Each row is a point on a tangle of strands that fork, close into loops and nearly touch. The rows are in no order.
Two points are linked if the straight distance between their rows is under 0.927. Some points are linked to none.
k164: -.24, -.06, -.07, -.26, -.16, -.04, -.05, -.11, -.45, -.56, -.34, .04, -.12, -.02, .70, .02, -.10, .14, -.14, -.03, -.21, .09, .52, -.04, .12, -.22, -.22
k472: -.37, .55, .02, -.46, -.40, -.13, .28, -.01, -.17, .05, .26, -.10, -.10, -.03, -.35, .07, -.13, -.07, .02, -.09, -.43, -.05, .01, -.31, .18, -.31, -.08
k874: -.25, .04, .62, .23, -.31, -.16, -.19, .09, -.30, .04, .09, .16, -.01, .38, .19, -.12, -.20, .01, .18, -.01, .12, -.29, -.03, -.31, .31, .03, -.44
k799: -.52, .37, .20, -.34, -.34, -.09, -.05, .24, -.03, .15, .24, -.11, -.19, .00, -.47, -.05, -.12, -.02, .25, -.20, -.19, -.18, .01, -.36, .00, -.23, -.19
k714: .27, -.20, -.01, .11, -.23, -.20, -.32, -.03, .19, .13, .20, .24, -.02, -.04, .09, .28, .25, .29, -.03, -.20, .00, -.02, -.04, -.20, -.07, -.45, -.12
k290: -.14, .02, -.65, -.52, .00, .07, .39, -.07, -.05, -.12, .13, -.11, .19, .16, -.28, .06, .03, .04, -.21, .06, -.33, .16, .29, -.08, .30, -.22, .33
k808: .15, -.59, .67, .56, .06, -.31, -.59, -.12, .09, .38, -.11, .03, -.13, .24, .09, .35, .06, .17, -.17, -.06, -.02, -.26, -.26, -.03, .07, -.05, -.19
k430: .48, -.14, .18, .35, .11, .02, .11, -.17, .16, .39, .13, .22, .23, .15, -.13, .09, .10, .09, .11, -.04, .19, .01, -.22, .20, -.05, .03, -.16
k346: .23, .16, .26, .45, .13, -.17, .13, -.34, -.11, -.02, .00, .23, .29, .08, .04, .08, .02, .11, .04, -.06, .14, .00, .06, .06, .01, .05, -.27
k531: -.28, .05, -.26, -.45, -.15, -.15, .17, -.05, -.27, -.32, .17, -.16, .03, .32, -.30, .09, .05, .11, -.10, -.14, -.39, .02, .43, -.22, .18, -.38, .19
k72: -.43, -.12, -.13, .10, -.02, -.18, -.19, .19, .00, .00, -.36, .18, .10, -.07, -.03, -.03, -.04, .16, .03, -.02, .05, .04, .03, -.16, .28, -.27, -.06
k101: .34, .13, -.30, -.54, -.09, .23, .43, -.03, .03, .07, .34, -.20, -.08, -.14, -.07, -.21, .03, -.12, .18, .14, -.12, .19, -.31, .13, -.24, .25, .04
k989: -.28, .19, -.35, -.30, -.04, .15, -.06, .10, .09, -.26, -.06, -.09, -.15, .06, -.27, -.15, -.15, -.07, -.09, -.13, .09, -.01, .29, -.09, -.28, -.37, .33
k924: .33, -.03, -.38, -.28, .40, .34, .18, .05, -.03, -.31, .15, -.15, .13, -.20, .20, -.19, .46, .15, .20, .04, .31, .22, .47, .19, -.21, .23, .01
k943: -.36, -.03, -.58, -.31, .00, -.11, -.24, .12, .23, -.08, -.11, .03, -.15, -.09, -.37, .12, .06, .09, -.21, -.33, .01, -.07, .33, -.11, -.14, -.49, .33
k831: .16, -.42, .65, .62, .37, -.45, -.57, -.14, .13, .18, -.18, .08, -.10, .04, .18, .26, .14, .31, -.28, -.13, .01, -.40, .06, -.15, .03, .17, .00
k111: -.09, -.27, -.41, .22, .04, -.13, -.38, .15, .40, .19, -.10, .21, .05, -.23, -.28, .23, .21, .10, -.16, -.25, .31, -.07, -.06, -.01, .04, -.22, .20
k529: .08, .20, -.47, -.01, -.35, .14, -.05, .03, .57, .46, .09, .43, .00, -.18, -.39, .06, .11, -.30, -.21, -.22, -.05, -.11, -.48, .05, -.16, -.18, .00
k687: -.39, .00, .57, -.02, -.20, -.48, -.58, .32, .02, .15, .38, -.15, -.25, -.19, -.19, .37, .09, .33, .12, -.27, -.03, -.13, .01, -.34, .10, -.22, -.23
k590: -.04, -.13, -.33, -.42, -.24, .09, -.24, .32, .39, .30, .17, -.20, -.37, -.11, -.45, -.11, .39, .04, .13, -.01, -.12, -.26, -.26, -.19, -.31, -.28, .25
k170: -.26, .07, -.04, -.17, -.05, .22, -.15, .31, -.20, -.43, -.10, -.11, -.19, -.23, .38, -.21, -.01, .15, .19, .06, .19, .11, .36, -.01, -.09, -.16, -.07
k113: .05, -.29, -.12, .31, .23, .05, -.03, -.15, -.07, -.12, -.32, .12, .19, .39, .23, -.02, .12, .23, -.20, .03, .07, -.21, .43, .02, .09, -.27, .29
k942: -.16, .18, -.27, -.06, .25, -.04, -.12, .28, .23, -.06, .05, .16, .10, -.35, -.15, -.03, .38, .13, .30, -.13, .53, .06, .32, -.05, -.24, -.07, .04
k219: .24, .23, -.30, -.11, .45, .49, .32, -.03, -.07, -.23, .02, -.03, .32, -.22, .15, -.24, .32, -.04, .14, .11, .41, .15, .44, .44, -.09, .40, .05
k530: .13, -.35, -.22, .09, -.27, -.02, .13, -.04, .00, .08, -.13, .02, .08, .31, -.08, .03, -.12, .01, -.18, .05, -.38, -.01, -.19, -.15, .34, -.31, .05
k289: .04, -.04, .51, .11, .00, -.03, -.02, -.15, -.13, -.17, .23, -.18, -.17, .40, -.03, -.09, -.24, -.06, -.01, -.22, -.16, -.08, .03, -.03, -.29, .04, -.05
k8: .00, .29, -.55, -.05, .06, .10, .08, .19, .23, .07, .17, .32, .27, -.15, -.31, -.05, .40, -.19, .15, -.13, .45, .13, .17, .08, -.01, .01, .03
k940: -.23, .09, -.12, .23, .13, .10, .13, .23, -.08, .10, -.21, .09, .48, -.08, -.19, -.22, .14, -.16, .27, .45, .46, .06, -.03, .12, .22, .13, .04
k811: .37, -.25, .44, .14, .45, -.36, -.32, -.09, .19, .01, .29, -.05, .04, -.19, .26, .22, .46, .38, .04, -.18, .21, -.26, .16, -.10, -.20, .13, -.10
k116: .11, -.28, .36, -.06, -.34, .09, -.26, .16, .15, .41, .15, .02, -.19, -.05, -.07, -.10, -.15, -.06, .53, .12, -.17, .00, -.78, .04, -.18, .05, -.29
k624: .04, -.08, .49, -.10, -.46, .10, .09, .02, -.11, .25, .23, -.06, -.20, .25, .09, -.17, -.38, -.10, .35, .17, -.38, -.04, -.64, -.01, -.01, .11, -.28
k662: -.06, .32, .12, .22, .07, -.16, .25, -.27, -.36, -.26, -.12, .18, .15, .08, .20, .07, -.13, -.04, -.08, .13, -.06, .09, .30, .02, .25, .00, -.15
k833: .00, .28, -.34, -.22, -.36, -.13, .19, -.15, -.04, -.18, .03, .21, .03, -.06, .14, .18, -.04, .02, -.12, -.05, -.27, .11, .12, -.17, .12, -.37, -.07
k152: .56, .23, .02, -.10, -.33, .09, .39, -.41, .05, .24, .46, .14, .06, .04, -.03, .17, .01, -.10, -.01, .00, -.34, .08, -.48, .10, -.08, .02, -.17
k37: -.05, -.04, .74, .38, .33, -.09, .25, -.26, -.43, -.03, -.05, -.01, .20, .37, .26, -.20, -.08, -.03, .12, .07, .03, -.35, .26, -.05, .12, .42, -.25
k270: .04, -.40, .62, .52, -.28, -.24, -.72, .00, .02, .37, .16, .14, -.26, .33, .04, .29, -.05, .15, .01, -.08, -.13, -.18, -.27, -.22, .15, -.20, -.29
k889: .08, .03, .21, -.11, .03, -.08, -.26, .23, .25, -.05, .29, -.14, -.31, -.17, -.18, .01, .07, .06, .09, -.21, .29, -.07, .04, -.11, -.52, -.10, .10
k704: -.40, .19, -.05, -.45, -.35, -.26, .27, -.04, -.25, -.15, .21, -.28, -.05, .22, -.20, .08, -.13, .03, -.13, -.16, -.56, -.05, .36, -.31, .23, -.32, -.05
k513: .35, -.28, -.38, -.24, .09, -.01, .01, .06, .40, .06, .27, -.03, -.03, -.21, -.14, -.02, .10, -.10, .06, -.46, -.02, .13, -.25, .18, -.23, .41, -.05
k536: .45, -.25, .13, .40, .32, -.06, .19, -.48, .01, -.10, -.17, .03, .09, .33, -.05, -.05, -.20, -.10, -.36, -.21, -.08, -.03, -.04, .33, -.26, .32, .16
k710: .03, -.43, -.16, .36, .22, -.08, -.21, .15, .28, .19, -.27, .16, .31, .01, -.26, .01, .20, .00, -.10, -.07, .35, -.11, -.09, .05, .07, -.04, .16
k689: .25, -.46, .45, .10, -.05, -.02, -.17, .22, .11, .30, .00, -.05, -.06, .00, .15, -.14, -.10, .10, .47, .08, .02, -.03, -.58, .08, -.13, .11, -.14
k60: .01, .44, -.24, -.10, -.09, .08, .48, -.09, -.07, -.06, -.20, -.13, -.09, -.08, .08, .26, -.47, -.32, -.41, .35, -.19, .48, -.34, .22, .37, .26, .32
k126: -.11, .19, .06, -.04, .24, -.14, -.27, .28, .14, -.09, .10, .02, -.12, -.40, .03, -.07, .19, .18, .37, -.04, .56, -.07, .25, -.06, -.41, .00, .01
k194: .10, .31, -.47, -.56, -.03, .25, .46, .14, -.03, .12, .24, -.30, -.06, -.16, -.26, -.05, .02, -.29, .12, .35, -.11, .34, -.28, .08, .07, .27, .21
k563: -.26, -.30, .39, .10, -.11, -.20, -.46, .32, .03, -.17, -.17, .00, -.33, -.04, .49, -.13, -.14, .16, .02, -.05, .26, -.23, -.03, -.13, -.11, -.05, -.14
k548: -.13, .10, .08, .34, .42, .31, .20, -.10, -.29, -.13, -.54, -.20, .32, -.01, .13, -.25, -.09, -.19, -.19, .44, .18, -.06, .21, .34, .13, .28, .32
k847: -.11, -.18, -.79, -.16, -.14, .05, -.31, .24, .53, .14, -.03, .22, .07, -.06, -.25, .11, .25, .10, -.17, -.24, .11, -.09, .09, -.06, -.04, -.40, .35
k674: .11, .00, .71, .36, .12, -.03, .17, -.20, -.35, .11, .13, -.10, .23, .46, .03, -.16, -.24, -.03, .28, .13, -.03, -.20, -.10, .13, .05, .41, -.21
k167: -.09, -.03, .46, -.03, .07, .07, .06, .03, -.28, -.38, .19, -.25, -.07, .37, .15, -.20, -.04, .08, .07, -.04, .06, -.14, .40, -.11, -.09, .03, -.07
k314: .03, -.32, .19, .13, .44, -.11, -.21, -.06, -.01, -.28, -.24, -.12, -.06, -.12, .45, -.09, .12, .28, -.03, -.10, .17, -.20, .38, -.04, -.27, .05, .07
k338: -.15, -.34, -.34, .19, -.22, -.04, -.05, .04, -.06, -.04, -.30, .20, .10, .05, .02, .01, -.04, .07, -.13, .08, -.20, .03, -.08, -.15, .43, -.48, .10
k199: .18, -.22, .17, .18, .20, -.17, -.01, -.27, .03, -.25, .07, -.17, -.07, .19, -.14, -.04, -.17, -.07, -.20, -.34, -.15, .05, .01, .10, -.37, .28, .06
k622: -.06, .08, -.84, -.57, -.22, .01, .26, .07, .18, .17, .09, .00, .08, -.11, -.27, .02, .15, -.11, -.10, .03, -.33, .07, -.08, -.13, .25, -.17, .14
k782: -.18, .04, .43, .50, .09, .02, -.08, -.04, -.09, .01, -.37, .13, .03, .26, .00, -.20, -.29, -.17, -.04, .01, .28, -.16, -.04, .18, -.19, .22, .07
k498: -.09, -.24, .05, .02, .43, .16, .19, -.07, -.26, -.14, -.49, -.19, .08, -.38, .41, -.40, -.09, -.01, .17, .31, .04, .06, -.02, .20, .08, .49, -.12
k128: .07, -.37, .38, .01, -.47, -.22, -.42, .06, -.07, .02, .05, -.06, -.52, .45, .19, .06, -.35, -.02, -.21, -.22, -.38, -.18, -.24, -.24, -.09, -.14, -.19
k433: -.08, -.09, -.24, -.48, -.02, .17, .03, .26, -.12, -.27, .04, -.22, -.15, -.20, .20, -.25, .15, .15, .33, .12, .07, .22, .32, -.08, -.07, -.14, -.07
k555: -.11, -.35, -.38, -.25, .10, -.32, .04, .02, .01, -.24, -.01, -.21, .12, -.15, .01, .16, .14, .19, -.01, -.29, -.19, .07, .30, -.15, .18, -.01, .02
k872: -.24, .06, -.66, -.54, -.22, .03, -.18, .34, .40, .40, .01, .01, -.21, -.35, -.42, .02, .38, .03, .23, -.09, -.07, -.18, -.19, -.28, -.09, -.25, -.01
k33: -.04, .51, .16, -.14, -.39, .02, .37, -.19, -.13, -.02, .15, -.05, -.21, .19, -.04, .04, -.46, -.25, -.09, .16, -.27, .15, -.27, .00, .00, .02, .04
k597: -.04, -.09, .39, .20, .66, .00, -.08, -.27, -.20, -.25, -.23, -.02, .03, -.15, .25, -.19, .18, .14, -.08, -.17, .06, -.30, .47, -.01, -.19, .40, .02
k744: .15, -.22, .46, .37, -.03, -.50, -.66, -.23, .13, -.13, -.02, .07, -.40, .29, .12, .47, -.09, .12, -.42, -.20, -.11, -.16, .01, -.12, -.31, -.20, .01
k677: -.07, .33, .18, .10, .09, -.10, .43, -.22, -.29, -.11, -.09, -.29, .07, .01, -.04, .16, -.46, -.15, -.22, .24, -.20, .39, -.10, .13, .34, .45, .13
k551: -.29, -.14, -.05, .26, .24, -.11, -.02, .16, .04, .15, -.28, .12, .31, -.12, -.26, -.04, .09, .01, .22, .10, .24, -.02, -.06, -.07, .21, -.04, -.10
k947: .23, -.21, -.07, .19, -.05, -.40, -.15, -.35, .18, -.04, .16, .07, -.01, .10, -.34, .46, .05, .00, -.39, -.52, -.41, .04, -.04, -.15, -.11, -.02, -.19
k373: .00, .26, .00, .09, .64, .33, .31, -.15, -.27, -.19, -.18, -.04, .38, -.32, .23, -.31, .34, .08, .16, .30, .27, .01, .62, .24, .17, .40, -.02
k974: .17, -.31, .56, .41, .38, -.45, -.37, -.20, .03, .21, .03, .07, .02, -.18, .29, .20, .28, .40, .02, -.23, .05, -.31, .09, -.04, -.08, .32, -.14
k461: -.16, -.03, -.28, -.24, .10, .08, -.03, -.18, -.24, -.57, -.20, -.02, .06, -.16, .51, .06, .03, .25, -.09, -.24, -.18, .18, .69, .06, .05, -.09, -.01
k814: -.49, .03, .38, -.09, -.29, -.13, -.39, .43, .08, .29, .28, -.10, -.23, -.06, -.30, .03, -.01, .04, .34, -.14, .01, -.20, -.13, -.36, .02, -.25, -.24
k310: .24, -.24, -.67, -.25, .17, .05, -.15, .26, .49, .04, .03, .16, -.06, -.36, .10, -.09, .24, -.14, .04, -.33, .36, .12, -.21, .25, -.15, .34, -.01
k855: .02, .51, -.28, -.09, -.26, .03, .39, -.26, -.02, -.01, -.11, .05, -.03, .00, -.08, .18, -.49, -.38, -.41, .20, -.27, .28, -.33, .14, .11, .03, .23
k829: .29, -.17, .00, .20, -.25, .06, -.39, .05, .45, .50, .21, .23, -.04, -.11, -.20, .26, .34, .09, .07, -.19, .00, -.08, -.34, -.16, .03, -.37, -.09
k497: -.28, .02, .25, .37, -.11, .10, -.25, .21, .01, .04, -.32, .17, .02, .12, -.04, -.27, -.18, -.18, .05, .15, .37, -.15, -.20, .01, -.19, -.20, .09
k387: .44, -.06, -.04, .15, .09, .06, .24, -.08, .13, .37, .24, .19, .43, -.07, -.06, .02, .26, .01, .29, .06, .25, .05, -.35, .27, .12, .21, -.24
k483: .42, -.28, .23, .06, .40, -.14, -.15, -.14, .02, -.24, .18, -.03, .07, -.10, .49, .08, .36, .30, .03, -.19, .25, -.10, .42, .00, -.39, -.08, -.02
k773: .05, -.46, .40, .15, -.08, -.05, -.24, .23, -.02, .04, -.19, -.11, -.11, .08, .38, -.22, -.25, .13, .20, .14, .11, -.11, -.33, -.04, -.04, .09, -.19
k955: .55, .22, .15, .07, -.11, .12, .50, -.30, .06, .27, .29, .09, .18, .15, -.07, .18, -.22, -.25, .02, .19, -.15, .24, -.57, .25, .13, .24, -.09
k586: .03, .19, -.42, .12, -.20, .03, .19, -.28, .13, -.13, -.24, .17, -.05, .08, -.30, .08, -.33, -.30, -.45, -.24, -.19, .22, -.27, .18, -.05, .04, .15
k378: -.25, .21, .03, -.06, .32, .10, .34, .07, -.31, -.32, -.01, -.39, .09, -.10, -.02, -.22, -.07, -.03, .15, .21, .08, .18, .26, .10, .17, .25, .00
k759: -.20, .44, -.24, -.50, -.02, .30, .41, .26, -.19, .06, .12, -.39, -.07, -.16, -.12, -.02, -.11, -.27, .07, .60, .01, .29, -.06, .07, .30, .17, .35
k817: -.22, .34, -.69, -.12, .10, .48, .16, .06, -.10, -.39, -.34, .08, .10, -.40, .15, .00, -.04, -.12, -.25, .28, .10, .43, .29, .34, .32, .07, .24
k532: -.28, .07, .21, .48, .36, .13, .06, -.17, -.26, -.09, -.55, .08, .29, -.01, .04, -.29, -.20, -.21, -.11, .16, .28, -.12, .19, .24, -.02, .23, .21
k501: -.08, .05, .52, .26, .51, -.01, .10, -.43, -.39, -.08, -.31, -.01, .12, .00, .27, -.30, -.02, .08, .02, .06, -.05, -.31, .36, -.01, -.01, .55, -.13
k686: .06, .28, .38, .33, .11, .01, .40, -.24, -.23, .20, -.10, -.06, .26, .25, -.15, .19, -.46, -.34, -.17, .45, -.02, .18, -.34, .35, .36, .44, .22
k761: -.19, .44, -.30, -.06, .07, .48, .29, .07, -.21, -.21, -.29, -.05, .12, -.15, .12, .00, -.12, -.18, -.20, .53, .22, .34, .29, .25, .31, .02, .37
k754: -.02, .11, -.17, -.17, -.29, -.09, .01, .02, .11, -.04, .09, .25, -.16, -.05, .24, .07, .09, .17, -.02, -.08, -.04, .01, .08, -.31, .00, -.56, -.12
k330: .11, -.48, .10, .10, -.35, -.07, -.11, .03, .06, .12, .03, -.07, -.18, .29, -.04, .05, -.13, .08, -.06, -.01, -.40, -.13, -.39, -.25, .04, -.25, -.04
k734: -.26, .24, -.12, -.27, .39, .16, .04, -.17, -.35, -.52, -.17, -.15, .16, -.38, .37, .00, .22, .24, .04, -.06, -.08, .20, .87, .11, .10, .17, -.13
k893: .15, .23, .33, -.08, -.41, .05, .27, -.16, -.13, .11, .16, .01, -.28, .28, -.03, -.02, -.51, -.15, .01, .20, -.46, .00, -.55, .01, -.15, .11, -.06
k272: .61, .03, -.17, .15, -.34, -.12, .14, -.52, .17, .24, .14, .39, .13, .17, -.03, .28, .01, -.13, -.23, -.16, -.33, .21, -.41, .04, .07, -.11, -.25
k221: .25, -.12, -.41, -.35, -.23, .23, .07, .08, .37, .40, .33, -.14, -.13, -.04, -.45, -.12, .31, .00, .13, -.04, -.36, -.19, -.40, -.10, -.25, -.04, .05
k843: -.36, -.06, .27, .20, -.07, -.01, -.43, .39, .10, -.13, -.28, .04, -.27, -.14, .17, -.18, -.14, -.01, .06, -.02, .37, -.16, .02, -.05, -.24, -.26, .07
k651: .02, -.30, .39, .08, -.25, -.36, -.50, -.04, -.11, -.25, -.07, .04, -.51, .48, .34, .19, -.30, .02, -.34, -.27, -.21, -.17, .02, -.26, -.32, -.16, -.15
k456: .13, .16, -.25, -.07, -.38, .23, .14, .19, .22, .43, -.05, .08, .03, -.15, -.26, -.20, -.13, -.35, .18, .26, -.09, -.03, -.75, .10, -.21, .06, .00
k848: .33, .03, -.56, -.50, -.22, .13, .18, .05, .31, .16, .29, -.04, -.15, -.16, -.11, -.21, .19, -.14, .05, -.14, -.11, .06, -.47, .05, -.22, .19, .01
k542: -.26, .15, -.17, -.10, .33, .18, .22, .30, -.18, -.01, -.10, -.16, .41, -.26, -.14, -.14, .25, -.14, .27, .44, .31, .22, .20, .15, .19, .34, .07
k12: -.26, .66, -.29, -.26, .06, .35, .48, .27, -.17, .04, -.05, -.24, .12, -.11, -.08, .18, -.03, -.27, -.10, .61, .15, .34, .14, .09, .43, .11, .49
k918: -.18, -.22, .65, .31, -.25, -.34, -.69, .18, -.03, .25, .30, .01, -.38, .10, -.01, .42, .03, .19, -.03, -.20, -.06, -.15, -.16, -.35, .22, -.30, -.21
k228: -.14, .25, -.12, .00, -.13, -.11, .21, -.25, -.22, -.28, -.12, .11, .07, .17, .21, .15, -.28, -.02, -.31, .17, -.26, .18, .19, -.08, .35, -.24, -.06
k165: -.21, .08, .04, -.21, -.03, .07, -.11, .21, .08, -.24, .12, -.24, -.25, .08, -.21, -.14, -.07, .05, .04, -.15, .14, -.16, .28, -.12, -.44, -.23, .24
k800: .45, .19, .40, .28, -.04, .18, .50, -.31, -.14, .39, .04, -.12, .23, .35, -.04, .22, -.45, -.27, -.15, .53, -.07, .21, -.52, .42, .32, .31, .19
k535: .26, .03, -.59, .00, .26, .14, -.02, .25, .30, .19, .00, .36, .27, -.28, .02, -.13, .43, -.13, .13, -.13, .59, .14, -.08, .24, -.09, .32, -.16
k122: .55, -.18, .22, .36, -.09, .12, -.15, -.21, .28, .55, .20, .25, .15, .19, -.29, .17, .18, .00, .04, -.15, .05, -.08, -.35, .07, -.09, -.25, -.19
k957: .17, .01, -.38, -.51, .04, .15, .23, .23, -.01, -.17, .30, -.12, -.01, -.11, .07, -.07, .40, .16, .30, .11, .09, .21, .29, -.02, -.09, -.13, -.01
k795: -.27, .10, .09, -.07, .49, .27, .23, -.11, -.42, -.35, -.17, -.19, .19, -.24, .39, -.15, .17, .13, .08, .18, -.03, .03, .67, .12, .22, .30, -.02
k693: .02, .20, -.43, .02, -.25, .07, -.02, -.10, .35, .18, -.05, .26, -.01, -.11, -.41, .02, -.15, -.26, -.25, -.32, -.06, .06, -.40, .11, -.19, -.02, .12
k594: -.34, -.05, .17, -.18, -.04, .24, -.13, .26, -.29, -.49, -.01, -.19, -.30, .20, .42, -.38, -.09, .09, .05, .02, .19, -.19, .57, -.05, -.02, -.18, .03

A tip is a point with one link. Name the tips that can be reached along the links from each point below, in the order of the rows.
k989 | k164, k536, k872, k744, k817
k686 | k529, k548, k272
k799 | k674, k622
k833 | k387

A piece is all that can be reached along the links. How many separate loops has the piece of each point below (a circle has one, a figure eight two, a Y none), and how many tips (points with one link)?
k122 | loops 1, tips 1
k761 | loops 0, tips 5
k60 | loops 0, tips 3
k704 | loops 0, tips 2

Name the points in between on the shortest way along the links from the first point to the second, in order.
k686; k782 | k677, k60, k855, k33, k893, k624, k116, k689, k773, k563, k843, k497
k542; k744 | k940, k551, k72, k338, k530, k330, k128, k651
k270; k622 | k918, k687, k814, k799, k472, k704, k531, k290
k194; k126 | k101, k848, k513, k310, k535, k8, k942
k164; k289 | k461, k734, k795, k373, k219, k924, k957, k433, k170, k594, k167
